Each row is a point on a landscape with many valleys, with its height.
From any point a ball rolls to the lowest of the 2 points nearest to it. It stops when none of these is lower. Distance is the straight distance between rows; heights are no part of it.
q264 h=39.1: 153  89  125  67  154  147  173  129  112  138  150  143  114  119  151  103  120  134  92  95  102  169  101  75  101  127  73  112  123  90  80  108  135  132  126  120  160  112  137  189  188  128  126  82  101  152  41  152  102  87  104  141  114  151  113  119  123  176  68  122  191  105  130  151  145  50  141  151  203  111  148  123  181
q908 h=58.3: 120  182  121  170  110  134  152  105  97  115  121  139  117  161  152  115  63  145  110  70  120  101  133  169  143  157  137  162  109  69  183  176  129  143  129  123  150  88  109  208  106  126  139  125  102  151  154  121  144  112  191  155  133  148  125  82  109  144  145  146  126  125  152  146  150  131  78  110  124  130  154  134  84
q378 h=48.7: 103  155  179  99  137  135  84  118  86  143  117  102  118  119  144  147  187  141  139  167  99  121  85  119  96  122  107  134  132  149  134  104  113  138  158  124  111  108  179  136  131  115  154  117  141  99  114  173  108  133  157  132  104  132  123  153  90  123  93  139  115  107  177  122  135  161  117  98  127  141  146  160  119
q660 h=42.6: 161  102  193  86  175  142  142  121  169  135  95  156  140  129  110  160  122  82  171  138  154  126  125  136  106  178  116  100  97  161  92  178  93  151  142  122  91  122  118  90  120  93  107  140  143  81  164  107  158  148  130  117  161  137  166  151  121  89  111  137  90  128  135  178  112  180  132  149  123  93  83  114  104
q539 h=19.5: 178  125  185  136  93  146  98  128  160  135  135  126  171  86  103  133  144  120  141  151  156  121  71  116  178  39  158  126  108  131  147  140  173  126  163  104  128  127  166  136  132  170  133  147  136  112  184  98  132  93  111  106  102  100  128  127  129  109  100  116  155  108  168  111  99  148  109  60  122  146  158  143  155
q696 h=30.3: 171  147  119  119  110  136  92  105  115  126  146  142  143  99  150  159  78  130  110  155  174  111  114  138  61  124  114  158  138  168  138  125  122  156  112  129  118  104  110  87  127  153  160  136  142  110  147  67  146  141  151  157  132  179  123  178  78  106  117  128  111  98  126  162  133  124  91  164  155  113  85  101  108
q323 h=60.0: 96  151  167  143  129  141  131  109  90  123  118  101  121  104  156  126  118  130  118  82  130  146  85  121  190  117  119  153  157  106  165  153  133  168  166  118  126  105  154  186  104  84  174  97  140  111  116  136  159  129  177  137  96  140  80  99  128  148  150  107  103  109  183  139  112  113  67  89  151  165  205  167  108
q681 h=42.5: 143  93  163  95  158  137  144  150  179  166  103  107  138  153  141  119  169  164  101  150  93  139  87  99  177  115  95  67  132  122  127  89  137  103  112  165  171  177  135  157  112  135  83  143  133  131  90  139  128  119  133  108  81  108  170  131  165  143  130  130  162  103  147  144  119  147  140  103  190  141  172  181  144
q320 h=29.3: 105  120  91  134  110  142  132  109  142  177  121  127  113  165  130  143  147  119  75  91  132  139  154  119  102  173  103  148  106  110  125  122  66  115  125  114  114  112  116  164  149  144  96  105  154  125  63  90  145  162  161  108  129  119  130  95  151  173  126  103  99  133  135  140  165  94  130  153  162  101  117  102  114
q595 h=36.9: 123  106  90  122  109  101  140  130  151  104  163  120  127  161  106  145  71  132  137  152  170  125  154  160  129  147  119  74  125  125  95  187  152  165  111  185  108  171  154  49  133  86  150  135  131  152  106  107  123  100  86  80  144  156  139  155  114  133  138  128  126  129  76  122  106  129  97  179  136  110  84  106  151
q656 h=41.0: 89  96  112  146  138  171  152  121  116  151  114  119  102  125  116  153  132  64  133  110  111  160  169  129  90  177  149  159  137  159  120  149  85  116  107  141  71  107  105  81  130  132  78  114  148  127  117  103  132  165  137  141  125  134  112  123  127  111  131  144  103  140  133  117  159  147  143  136  89  94  120  64  130
q861 h=35.1: 157  87  199  105  150  129  157  111  155  142  121  129  133  149  97  138  99  106  133  143  143  121  104  150  147  145  157  88  100  140  107  189  134  152  133  162  124  143  123  106  119  111  116  154  147  127  168  114  142  112  103  130  120  143  152  129  118  85  136  115  97  125  131  130  118  149  91  96  135  110  116  134  124
q786 h=63.7: 114  133  133  128  148  152  124  135  134  104  117  162  156  93  110  97  127  132  167  125  100  127  146  111  145  102  147  127  126  152  138  154  154  92  148  122  138  129  136  78  115  113  122  148  116  137  201  119  118  159  107  137  146  114  102  129  122  99  165  140  106  178  126  99  84  140  172  113  53  161  132  139  90
q556 h=38.2: 107  157  118  117  110  172  53  133  96  142  147  98  159  71  119  161  161  114  149  156  116  107  107  100  118  85  123  121  161  136  99  139  116  125  195  130  106  99  191  114  161  112  157  115  130  114  103  126  130  127  130  100  120  104  83  119  155  121  112  102  104  167  146  110  129  143  137  145  101  199  162  162  138
q631 h=17.3: 188  111  146  123  129  147  121  141  126  120  130  100  101  123  147  115  119  161  83  131  119  137  97  103  135  104  141  100  138  162  165  98  103  149  144  150  171  111  138  167  158  120  110  126  122  87  133  120  113  116  149  159  120  135  121  145  94  110  96  109  133  124  149  143  130  115  124  118  185  115  175  180  148
q464 h=65.6: 89  139  107  171  115  167  108  162  113  121  130  76  132  111  184  145  133  136  55  95  133  173  129  121  174  95  107  167  154  153  159  127  86  132  106  96  110  138  137  149  140  117  148  120  167  124  84  130  144  162  176  135  112  155  69  93  104  130  137  146  122  113  153  140  127  115  132  85  122  143  165  124  127
q130 h=17.5: 177  110  138  113  114  153  133  131  160  109  107  125  144  126  100  165  80  115  66  60  115  110  93  126  156  139  115  84  125  117  137  156  94  168  162  91  153  113  116  197  137  113  171  124  126  101  112  83  137  86  179  96  113  136  123  101  117  144  116  124  121  84  132  197  108  125  95  159  140  146  134  127  122
q110 h=19.2: 113  100  92  150  115  165  128  98  145  166  146  101  116  117  160  188  119  104  57  109  166  171  140  153  146  164  95  169  169  99  133  137  82  150  131  95  105  137  103  136  164  112  115  137  173  105  42  72  169  167  152  131  130  125  98  111  138  146  151  97  66  102  133  167  151  99  94  115  162  103  120  112  123
q442 h=60.5: 63  143  145  105  117  161  105  165  146  86  126  131  134  77  157  141  139  144  152  129  79  110  136  88  117  118  132  129  133  177  147  151  151  88  157  126  120  120  158  82  116  125  143  120  120  110  187  163  132  136  132  160  116  96  91  136  123  97  126  181  117  172  131  85  101  163  182  94  76  156  166  126  126
q646 h=7.6: 142  94  82  165  130  137  109  114  127  142  127  57  141  83  158  166  118  98  83  156  167  137  121  140  136  110  111  164  160  105  143  118  121  119  111  108  98  138  122  119  141  139  152  154  173  130  85  68  155  124  107  119  133  132  99  125  139  141  154  106  111  78  136  159  125  121  92  115  171  90  113  102  128
q528 h=7.3: 92  111  140  140  127  85  140  141  156  106  143  150  119  161  162  119  166  141  157  151  133  107  145  199  82  147  170  163  106  120  156  114  157  121  138  131  124  137  125  81  74  182  120  193  140  133  195  181  167  156  117  130  147  110  155  146  98  72  170  159  178  116  131  104  143  177  144  63  146  79  77  114  124
q903 h=52.1: 112  141  106  128  118  123  128  106  86  148  136  128  75  151  153  126  108  159  116  141  135  133  129  155  141  174  90  133  147  89  182  101  117  161  143  125  151  120  108  129  133  89  146  111  138  128  63  119  125  158  150  175  117  175  128  117  112  166  156  83  66  108  135  146  139  70  70  137  175  100  121  153  113
q39 h=38.5: 148  138  138  186  148  93  156  100  149  132  103  186  146  168  111  116  144  88  166  86  147  110  163  157  110  161  158  192  96  72  148  138  97  114  109  155  80  114  86  145  109  106  68  155  74  145  158  130  146  145  140  113  158  104  155  98  163  105  186  124  157  130  80  149  146  139  126  122  99  118  81  122  97
q815 h=30.1: 175  135  165  139  148  79  122  103  140  152  132  167  139  167  84  104  147  79  200  101  187  139  157  118  91  136  164  189  94  133  84  133  121  145  127  167  70  121  82  118  151  113  70  129  107  127  135  146  109  145  107  121  157  116  158  139  160  91  152  131  110  149  76  161  141  129  127  156  93  109  89  113  127
q529 h=36.8: 108  93  123  94  126  137  137  128  147  156  110  140  115  150  152  145  144  118  81  79  93  146  134  96  55  203  90  107  116  172  146  112  67  106  129  144  130  99  101  150  148  172  95  85  132  101  106  116  128  137  150  139  125  130  164  92  133  142  105  131  128  128  131  127  184  105  130  172  139  99  105  65  167
q709 h=47.6: 121  143  115  92  144  106  141  139  134  133  106  143  128  133  125  93  149  116  74  82  81  136  123  59  123  143  107  93  162  169  107  129  105  86  135  140  134  93  82  157  139  174  100  99  92  110  146  131  135  89  109  153  91  83  166  116  153  148  98  124  156  153  101  86  162  96  156  122  126  142  195  73  130
q584 h=42.7: 127  139  165  107  160  90  105  108  79  145  99  90  133  112  150  164  144  156  150  188  126  118  73  134  117  108  88  127  155  123  131  92  120  132  165  112  105  134  157  101  109  89  203  116  151  120  89  147  152  119  95  132  114  116  147  163  124  158  125  101  119  89  146  177  114  126  87  109  153  152  133  164  98
q791 h=77.0: 110  147  93  115  106  124  119  92  89  108  142  149  104  114  100  103  105  142  169  154  110  122  146  132  157  119  107  144  102  118  133  127  188  149  133  169  144  127  181  158  52  112  182  95  97  187  138  123  108  136  131  127  124  143  122  126  122  146  114  135  127  144  137  92  109  123  105  125  87  157  181  129  98
q218 h=32.6: 135  147  137  169  119  103  142  156  129  98  132  136  96  153  134  121  107  175  115  107  130  127  126  152  97  123  201  163  101  151  161  110  152  92  119  105  164  123  64  90  168  113  138  182  120  107  204  178  125  124  100  146  159  107  127  185  109  87  157  155  121  145  98  113  120  116  169  114  119  88  99  115  133
q509 h=16.8: 81  147  114  143  86  109  128  162  135  69  143  183  112  153  125  153  96  159  145  157  136  123  164  130  136  132  164  94  117  181  118  162  161  121  114  121  108  192  146  46  146  129  125  139  146  116  176  169  112  106  101  125  161  133  113  176  81  115  127  184  127  158  115  89  112  142  188  140  82  151  97  151  134
q423 h=43.2: 102  157  157  91  85  160  75  131  104  125  135  142  155  103  135  123  175  113  173  143  121  145  86  71  121  85  110  130  166  142  128  120  147  139  158  109  113  103  189  149  141  144  150  111  129  132  138  122  104  123  140  125  103  108  124  132  163  155  54  154  128  154  119  92  141  144  143  121  97  217  161  118  164
q120 h=19.1: 114  122  99  161  97  148  130  118  117  143  160  101  155  130  115  126  123  99  127  104  120  138  97  127  188  96  140  144  143  99  122  109  152  123  162  108  122  148  132  179  158  102  133  118  109  134  98  109  111  87  105  99  110  124  71  115  136  154  98  105  134  118  171  110  119  103  118  94  107  130  174  130  145
q821 h=56.9: 137  122  160  163  168  152  132  160  96  138  102  120  144  70  109  145  160  93  125  119  119  133  145  81  175  95  142  89  191  167  98  131  103  107  131  82  110  175  127  64  106  90  102  106  125  126  132  128  130  165  143  112  133  114  114  115  187  120  158  100  101  102  104  124  108  142  152  156  95  171  137  166  118
q933 h=69.5: 160  144  84  147  113  93  136  110  103  97  163  160  106  118  78  67  78  158  141  139  133  96  141  181  124  101  179  146  87  145  99  120  162  134  103  160  155  117  122  124  113  156  154  147  104  132  170  107  90  120  109  127  154  155  117  144  100  123  136  88  130  154  117  86  116  110  110  176  102  136  94  127  116
q892 h=45.1: 129  124  127  135  132  92  160  119  111  124  95  93  112  148  194  143  129  155  100  127  137  126  146  163  74  168  113  164  82  143  186  109  152  111  93  104  149  82  105  126  97  132  142  170  157  138  219  109  196  168  174  149  145  136  134  124  100  123  164  132  157  90  125  136  151  182  82  94  154  59  54  74  153
q370 h=66.0: 142  129  94  113  132  86  140  128  123  109  152  164  98  116  60  72  104  140  149  135  111  127  150  152  70  170  164  179  91  163  45  78  113  123  77  145  166  97  104  142  145  138  130  132  108  111  165  138  108  141  110  144  150  126  102  144  95  120  122  98  118  208  134  54  137  82  134  202  90  128  70  126  124
q37 h=19.3: 183  102  148  107  124  141  133  107  170  174  128  126  154  132  96  123  125  71  152  152  156  148  130  79  168  89  115  110  126  113  93  153  153  139  112  110  98  146  147  152  123  132  101  123  152  151  101  104  91  110  94  80  115  114  138  101  170  125  122  142  150  91  127  168  125  138  114  108  115  122  121  129  136
q274 h=34.2: 109  107  148  153  149  143  192  115  100  112  105  107  122  150  104  162  129  75  187  137  132  147  157  203  105  182  158  164  105  118  125  170  116  127  132  116  65  142  118  74  120  82  110  147  140  141  129  137  127  145  134  135  121  133  122  147  109  88  132  127  110  121  120  161  123  154  128  114  85  94  76  79  106
q391 h=61.0: 106  105  169  156  166  182  135  145  122  139  125  67  143  84  135  164  176  98  71  101  110  158  112  102  163  100  133  132  151  163  119  141  61  115  131  90  93  164  140  102  137  112  116  113  162  101  102  104  151  152  161  132  113  124  94  116  172  118  136  136  102  110  162  125  129  134  143  114  116  132  149  135  124
q679 h=44.6: 140  105  108  136  121  111  130  146  124  135  128  124  91  164  126  124  117  157  126  180  128  134  168  131  122  162  134  65  127  123  120  139  118  140  99  213  130  159  145  72  147  115  99  119  128  138  72  115  89  126  91  114  161  189  165  111  129  144  133  127  122  151  84  131  130  117  120  180  166  120  107  167  151
q258 h=47.8: 131  135  168  101  154  138  105  159  180  145  98  176  161  110  78  146  156  82  199  120  151  131  127  104  77  161  110  67  161  168  60  162  93  137  155  116  71  116  134  70  140  99  136  109  133  92  148  114  116  132  111  98  153  113  157  139  174  98  99  137  102  134  111  146  132  173  141  169  97  144  96  102  127
q917 h=73.3: 147  120  91  134  102  110  133  85  110  128  171  147  96  153  99  69  83  120  139  148  146  120  129  131  146  122  139  149  106  131  99  135  180  161  128  177  148  128  140  173  101  143  156  113  102  169  148  112  97  126  125  145  131  162  117  146  92  113  121  130  138  119  125  116  147  121  81  141  97  115  140  123  124
q934 h=26.8: 171  90  133  97  136  139  138  115  130  110  108  93  138  107  129  157  80  123  88  124  140  104  88  151  156  126  106  88  126  113  161  142  136  151  134  98  159  118  133  158  112  118  197  146  151  138  147  80  157  109  182  128  120  156  121  117  120  140  121  95  131  58  155  187  121  156  57  152  159  106  105  112  132
q293 h=24.9: 119  139  130  168  88  127  127  165  112  81  142  144  92  179  128  156  83  128  122  93  154  153  139  169  125  156  194  124  126  178  144  148  129  136  96  121  129  146  83  84  175  117  117  164  162  96  183  191  111  113  131  153  146  147  97  169  97  84  126  169  108  152  112  126  153  134  171  140  91  132  103  121  135
q285 h=7.7: 151  142  84  130  65  135  115  156  123  68  170  169  114  113  129  142  93  141  85  177  149  118  163  138  141  110  159  106  145  164  128  103  135  119  91  119  118  170  136  84  137  148  144  120  160  122  129  118  123  124  104  115  155  159  99  151  92  140  128  157  139  123  119  125  109  126  161  191  119  159  110  147  128
q384 h=26.2: 139  155  88  108  134  110  127  137  99  144  104  154  90  156  131  102  134  118  113  130  112  125  128  97  120  143  106  111  144  142  137  82  90  129  69  124  133  145  119  171  114  136  134  107  122  136  116  160  91  146  151  156  151  155  129  126  142  159  115  165  142  113  133  127  155  114  147  163  122  118  106  132  116
q23 h=41.8: 108  96  122  75  179  115  156  106  136  170  122  134  123  115  141  125  150  114  61  71  78  147  108  86  71  182  49  102  134  134  102  125  60  104  101  99  115  90  109  139  165  171  138  60  156  109  62  135  105  148  160  129  105  106  167  90  137  155  96  120  116  81  112  147  182  92  113  165  174  81  89  49  179
q329 h=59.7: 93  99  142  137  157  100  148  176  116  96  141  134  87  124  108  75  131  143  120  71  119  145  130  94  118  112  168  121  132  176  84  87  134  106  78  126  158  138  67  153  177  137  92  131  122  96  182  209  92  139  134  200  131  110  96  152  104  71  108  142  103  155  120  65  183  102  186  150  100  98  139  87  181
q220 h=43.4: 103  151  140  90  125  102  125  116  129  139  107  110  98  139  156  135  134  180  90  127  103  121  96  128  103  183  46  108  111  101  161  84  119  145  109  133  180  108  122  153  126  103  153  98  127  132  65  169  129  150  168  157  128  160  157  151  118  190  115  131  95  122  112  165  115  100  107  166  200  85  106  140  135
q831 h=17.7: 89  111  180  144  141  121  159  157  166  134  115  138  154  178  154  137  162  116  172  163  105  148  160  191  135  163  168  154  104  110  133  166  166  116  129  111  115  134  123  76  94  148  68  192  140  146  158  158  170  148  124  99  134  102  140  107  123  82  157  180  147  125  147  112  122  204  133  56  108  102  90  109  120
q788 h=43.1: 94  184  127  148  119  110  96  135  85  115  101  151  131  130  162  134  141  156  130  136  120  118  98  143  154  125  91  131  132  134  175  146  120  139  108  95  117  127  163  156  106  124  173  138  137  153  146  155  160  153  184  149  104  132  124  112  115  145  140  193  136  116  137  140  101  174  115  82  110  176  116  174  70
q216 h=25.1: 193  124  109  103  105  120  107  137  135  139  139  108  151  71  109  120  135  119  119  171  155  130  92  101  147  67  105  128  161  113  101  85  141  152  130  120  135  143  147  141  157  120  171  115  116  109  73  105  105  97  112  102  97  106  130  129  173  164  88  131  166  135  125  187  92  134  131  159  165  166  143  169  139
q937 h=52.0: 105  118  114  97  127  115  129  138  110  139  132  93  94  125  155  143  119  157  139  164  142  130  154  130  135  158  108  80  176  102  130  113  113  148  141  157  141  142  155  100  138  77  150  119  123  136  32  141  102  135  109  125  140  173  140  114  170  177  166  92  92  127  104  164  119  96  96  168  187  132  117  172  142
q20 h=45.2: 153  192  105  164  135  89  123  92  92  125  109  190  142  143  116  108  146  107  202  114  136  106  160  159  108  134  134  186  97  98  149  143  128  140  123  112  84  106  113  154  77  102  135  146  80  172  156  148  150  129  144  124  144  115  169  121  150  129  154  140  152  139  93  165  115  148  137  127  76  146  96  143  87
q617 h=31.7: 178  115  119  67  148  116  129  145  124  124  125  108  134  78  122  101  128  149  81  135  122  133  72  78  143  105  79  123  126  124  105  70  118  143  131  124  154  129  135  182  154  104  169  86  110  111  69  120  106  112  151  121  85  114  126  132  116  171  88  125  193  103  139  182  96  93  132  156  206  120  161  140  141
q461 h=44.7: 104  104  100  124  124  166  107  110  119  142  165  143  132  124  130  142  146  68  159  138  151  139  193  141  40  167  140  193  120  150  89  114  99  110  117  139  79  84  106  112  120  168  67  130  133  123  113  121  129  175  108  130  161  158  114  128  101  96  132  119  122  164  141  124  178  124  160  164  116  115  99  72  130
q925 h=52.3: 132  127  145  104  169  138  130  148  129  157  107  125  126  85  114  162  152  84  139  123  127  117  156  116  99  151  114  74  161  148  83  146  105  137  140  121  87  130  158  84  116  80  131  101  114  129  95  128  121  140  140  83  148  116  148  132  183  130  116  101  104  136  96  139  112  147  128  196  116  126  121  134  122
q173 h=48.4: 106  112  113  200  127  142  157  126  115  122  143  111  121  188  103  131  114  114  167  136  144  137  175  182  152  129  195  123  112  75  137  171  164  155  104  145  121  168  119  92  126  126  90  166  137  186  132  149  91  103  102  104  141  142  111  118  119  95  150  113  135  129  100  110  148  112  104  112  75  109  130  136  160
q591 h=39.6: 121  95  107  172  154  144  128  90  147  140  150  130  136  107  133  86  129  207  152  127  102  113  135  158  104  83  172  177  107  118  172  114  158  62  150  128  171  99  121  118  128  178  97  178  94  107  184  120  140  151  91  138  145  125  111  117  104  114  185  66  130  172  156  91  131  118  138  97  108  104  132  160  108
q518 h=56.5: 99  126  126  117  117  146  104  184  184  86  118  152  125  148  159  151  161  141  114  109  78  113  128  128  96  142  139  113  113  171  169  111  138  122  116  98  144  131  136  102  135  144  108  140  149  121  163  178  129  146  134  125  144  85  135  150  83  93  124  209  139  141  128  116  113  157  200  86  120  114  146  119  129
q827 h=34.1: 147  165  122  193  180  112  154  150  110  108  91  127  154  152  87  106  126  153  135  105  123  125  154  167  172  122  134  79  122  65  123  127  140  126  92  108  133  168  96  92  107  73  110  134  95  199  109  143  112  122  113  89  133  125  151  126  179  171  160  96  156  127  83  114  97  87  129  152  118  117  128  174  101
q707 h=52.4: 120  110  168  88  151  141  107  167  205  116  100  92  132  125  155  164  164  126  77  118  110  145  111  129  110  154  95  71  107  166  142  132  113  129  115  118  147  155  140  97  134  117  103  152  172  109  133  153  132  151  141  91  132  90  148  173  112  110  116  192  128  101  113  137  117  170  176  95  153  104  136  137  134
q741 h=38.9: 132  125  114  106  84  142  119  115  150  132  150  160  137  144  140  169  106  79  133  152  159  132  152  151  37  181  126  151  96  162  114  131  113  136  133  128  109  100  105  112  133  143  122  116  160  107  109  101  147  144  123  117  154  159  136  149  82  101  100  152  112  131  129  162  160  125  129  168  128  100  59  86  143
q545 h=26.3: 86  108  179  131  149  142  163  142  148  117  103  125  161  178  123  160  132  99  203  160  150  136  169  190  140  167  141  140  99  94  124  206  166  141  157  98  96  153  151  25  76  97  115  153  130  158  135  150  156  130  96  93  120  93  136  140  117  97  139  148  140  99  126  115  91  164  127  79  99  124  102  103  114
q944 h=51.8: 159  189  92  169  113  134  132  89  71  101  129  177  145  147  94  116  69  111  149  76  145  97  145  151  101  128  158  189  102  95  159  158  124  152  131  127  129  92  98  187  114  125  133  122  82  147  173  102  134  122  150  146  146  151  126  123  107  125  165  128  136  132  104  149  142  91  106  148  89  162  126  127  69
q52 h=41.9: 127  119  83  186  118  147  152  134  96  76  140  120  156  160  108  129  99  136  145  90  121  128  166  173  178  114  151  91  167  57  128  136  171  152  118  130  154  187  112  144  126  93  117  146  109  204  105  144  100  73  104  97  135  136  120  114  139  144  135  121  140  130  112  114  115  70  110  141  91  142  153  129  143
q536 h=19.6: 165  108  76  176  115  148  102  125  111  98  142  131  137  104  130  186  107  132  111  149  172  107  125  146  110  93  141  149  160  118  145  123  130  118  137  129  110  122  126  73  131  149  174  155  142  133  134  56  173  109  121  137  163  172  109  131  112  135  157  100  124  94  124  145  117  138  100  164  152  138  99  124  119
q311 h=65.4: 138  148  142  153  144  126  154  77  108  118  119  110  156  149  133  129  85  109  147  74  140  103  119  142  190  148  114  151  171  66  159  171  147  177  148  121  127  116  121  214  122  91  141  109  103  149  117  105  147  88  171  145  108  138  119  86  127  170  165  105  111  102  132  149  116  123  58  97  143  154  176  121  95
q750 h=54.0: 88  166  179  120  131  132  112  96  91  164  121  93  121  113  152  128  184  115  146  132  121  141  99  104  139  131  77  168  166  144  131  147  117  158  150  125  100  72  176  168  131  84  158  101  135  95  86  153  141  128  189  154  84  134  107  107  134  124  119  119  92  115  185  142  115  146  77  78  144  154  160  146  117
q286 h=26.7: 61  126  72  166  97  159  142  137  101  120  148  98  123  113  135  114  130  135  141  128  119  142  148  108  181  95  127  133  139  104  133  109  153  88  146  147  142  149  154  155  116  138  120  117  112  145  97  125  102  122  111  127  124  144  76  95  125  152  103  109  140  169  157  83  137  101  168  102  91  143  187  137  162
q978 h=25.4: 151  164  116  163  130  100  115  135  95  124  100  118  128  129  114  123  131  183  135  146  131  99  127  164  160  97  111  74  142  75  145  108  150  130  122  122  152  152  120  81  97  98  171  139  111  194  105  135  144  97  97  116  128  137  156  127  174  173  165  102  144  118  92  127  79  126  106  147  159  153  127  191  101
q710 h=27.2: 171  84  183  124  135  154  134  112  152  147  145  116  132  127  112  122  138  140  136  165  150  129  104  118  137  109  157  89  126  141  102  139  134  142  147  176  139  133  117  133  136  151  90  153  131  90  140  100  119  100  90  140  137  145  159  122  120  97  126  111  103  160  160  112  131  119  146  96  163  98  154  173  145
q271 h=62.9: 154  104  127  111  145  120  152  150  142  119  145  132  95  131  103  69  123  153  93  115  116  133  143  141  83  130  178  147  118  142  90  71  110  100  89  111  185  123  84  158  165  153  88  137  130  110  143  156  93  136  117  167  145  124  91  164  88  115  99  100  133  178  129  80  138  88  167  159  119  93  98  115  142
q466 h=9.6: 172  110  133  123  104  155  131  107  160  169  143  84  156  102  119  134  134  95  103  123  141  134  95  113  188  84  124  111  110  124  129  125  155  127  136  104  107  138  152  184  134  133  144  131  127  134  112  97  137  101  111  101  88  100  99  132  144  130  94  123  157  83  174  152  120  125  112  75  147  103  159  122  157
q156 h=22.1: 178  129  178  103  139  92  114  90  198  173  124  160  144  150  102  115  130  60  186  128  151  141  135  101  125  132  142  141  98  124  103  152  135  130  98  140  100  129  130  162  125  137  88  125  139  116  139  117  108  126  90  111  140  115  182  128  174  123  136  159  133  107  85  159  130  140  132  130  108  108  87  92  144
q766 h=56.6: 84  122  127  126  127  92  160  149  115  125  127  159  84  157  102  58  150  124  145  64  107  131  125  59  123  119  124  125  143  150  80  101  141  110  89  176  145  145  73  172  138  153  93  124  96  128  183  211  90  109  115  199  125  108  150  146  156  98  117  153  133  158  100  83  194  118  155  131  92  126  164  100  162
q858 h=43.5: 93  147  111  85  120  121  97  157  137  135  144  132  167  86  126  117  179  135  84  88  72  100  120  84  118  121  112  83  168  165  91  117  85  81  163  119  121  86  110  137  138  161  156  111  110  108  130  119  136  115  133  106  93  91  139  112  155  131  115  110  158  175  118  78  136  107  150  133  134  176  172  107  131
q114 h=35.3: 142  144  131  104  160  109  102  135  148  151  109  96  130  128  146  136  168  146  107  152  107  120  122  119  159  131  98  111  130  96  141  106  126  102  122  157  137  146  130  105  106  111  117  119  116  145  94  124  146  121  109  109  122  110  178  154  170  159  150  120  121  149  91  144  91  130  152  133  188  144  149  166  93
q949 h=48.2: 110  169  130  138  78  147  78  128  121  128  113  162  151  120  140  120  162  139  162  177  131  135  98  110  146  83  132  167  122  129  154  128  135  136  143  92  118  122  187  156  117  175  134  127  153  140  155  143  133  163  174  132  118  109  121  115  135  140  103  173  141  146  134  107  127  185  121  83  90  210  134  144  103
q773 h=52.2: 102  126  135  102  140  88  172  123  137  147  132  171  108  160  131  90  133  107  142  65  119  154  135  24  129  132  110  123  151  141  96  148  111  102  109  161  134  125  82  194  138  173  66  63  89  129  125  173  116  100  125  153  121  77  162  109  183  133  92  124  166  109  88  89  202  102  144  110  117  136  165  65  165
q530 h=38.6: 112  132  78  146  145  141  143  155  107  143  126  102  129  79  103  111  148  146  76  76  93  129  124  111  124  127  125  118  151  157  93  78  75  80  129  97  134  110  101  154  148  112  146  92  128  103  103  106  121  136  142  133  121  115  83  107  150  173  105  98  125  172  156  78  128  84  165  165  133  141  158  135  125
q209 h=27.8: 144  113  146  111  108  127  97  129  165  146  141  130  145  120  142  99  145  115  165  156  143  126  124  116  151  73  169  187  101  117  131  110  164  114  153  126  147  123  135  135  129  207  98  157  126  116  180  113  126  132  84  139  128  104  137  136  121  91  137  145  131  144  137  99  117  144  164  71  106  128  154  108  134
q778 h=53.7: 71  108  116  152  94  124  149  99  147  118  183  104  97  187  122  129  100  94  166  143  157  140  150  186  132  157  171  155  88  117  113  166  188  171  128  161  119  146  134  99  119  147  114  162  132  174  139  167  116  115  77  124  121  144  116  139  118  77  126  155  129  144  137  107  157  140  113  101  102  90  109  94  161
q382 h=33.3: 107  127  75  142  151  132  166  146  77  115  137  146  119  82  121  71  99  148  126  102  96  133  168  75  132  81  133  122  153  140  112  80  114  61  114  124  148  111  118  181  132  143  112  83  89  112  119  110  80  137  109  150  136  114  91  84  138  147  110  93  141  172  166  62  145  96  187  142  92  140  159  113  126
q816 h=47.7: 110  105  199  96  182  131  132  161  178  155  96  58  135  134  177  184  166  148  85  158  102  151  99  91  141  121  93  58  138  140  128  131  106  125  114  150  159  166  128  125  129  120  95  128  164  93  79  152  159  132  141  84  117  79  184  147  152  117  132  152  125  100  130  159  141  152  160  96  171  139  136  157  142
q421 h=34.0: 106  114  115  124  123  124  97  98  145  132  177  120  131  113  115  73  116  161  179  146  132  100  130  144  140  73  191  190  107  97  125  106  206  99  187  157  179  100  151  129  130  189  90  154  102  103  165  127  103  139  73  132  132  113  109  120  84  80  147  89  115  169  151  68  129  103  154  91  98  113  152  125  145
q356 h=35.8: 159  80  146  132  146  130  170  102  136  126  91  103  139  138  122  157  91  130  97  115  134  104  129  175  129  157  119  143  75  103  177  150  118  126  126  65  145  101  108  152  101  163  154  169  153  128  198  88  187  131  187  151  127  149  127  105  96  137  135  82  125  81  134  135  128  151  85  126  138  71  87  78  129
q904 h=17.4: 183  168  84  109  91  80  90  144  120  121  121  157  120  115  121  112  132  152  98  164  128  108  105  126  126  106  122  126  145  139  123  62  112  135  100  89  145  144  129  136  145  156  169  119  142  129  107  136  106  105  129  115  124  139  117  147  122  175  106  154  162  115  126  151  92  122  133  159  141  161  109  148  116
q183 h=6.1: 187  88  131  148  98  157  142  156  141  134  141  119  132  117  104  134  89  143  68  102  136  127  84  122  174  100  131  84  147  114  145  117  103  161  175  119  168  137  122  185  187  112  136  118  115  92  110  81  131  104  155  143  112  126  104  117  127  158  96  93  138  94  166  180  119  115  90  140  198  121  168  167  119
q504 h=27.7: 126  155  106  115  108  111  106  114  159  96  153  136  129  145  158  133  111  143  154  180  179  121  164  144  120  129  119  135  95  112  144  180  170  143  139  182  110  152  165  47  93  142  133  139  135  140  165  108  154  112  86  109  147  137  162  141  122  107  165  142  130  132  84  118  107  152  132  120  145  130  114  111  127
q797 h=35.2: 103  152  136  65  134  103  128  122  120  137  117  145  89  153  156  110  114  150  129  135  104  128  131  76  95  174  66  109  120  117  130  117  138  143  88  186  167  140  125  150  127  108  142  91  108  147  87  148  96  116  126  183  123  188  175  129  131  147  103  155  122  140  114  138  126  104  109  151  157  124  128  148  154
q319 h=18.0: 112  146  110  123  122  135  104  132  169  117  138  159  132  137  169  129  140  147  145  188  117  98  142  169  99  124  135  138  109  123  150  124  126  108  127  137  109  133  158  72  86  193  115  159  137  129  147  127  161  159  119  114  157  127  149  134  92  114  151  128  148  141  149  113  111  170  166  116  145  127  95  136  107
q561 h=32.1: 155  157  122  111  94  146  88  140  114  127  148  111  187  81  124  119  139  152  140  167  147  128  116  121  175  60  126  132  154  98  143  112  169  126  173  146  143  126  178  131  134  131  133  110  109  130  111  98  105  135  101  92  102  95  122  104  159  147  127  98  144  157  125  120  90  139  150  125  116  193  183  185  139
q625 h=35.4: 119  186  131  140  149  69  127  109  89  106  98  129  119  134  149  150  139  198  137  167  119  92  103  161  132  123  111  115  123  115  172  128  124  117  138  111  127  127  135  93  89  102  213  129  125  149  155  152  176  114  123  128  116  126  138  158  111  159  158  136  139  97  142  137  105  158  106  117  144  150  123  178  79

Where does a ball stop that starts at each point below?
q917: q466
q908: q466
q709: q466
q391: q183

Call two points neighbours if one is among the 2 nearest of the other. Go from one point of each pair to the other, from neighbour to neighbour, staying as low as possible. Name the highest point that can't be avoided.
q904, q183: q903
q625, q904: q949
q183, q646: q892
q528, q646: q461
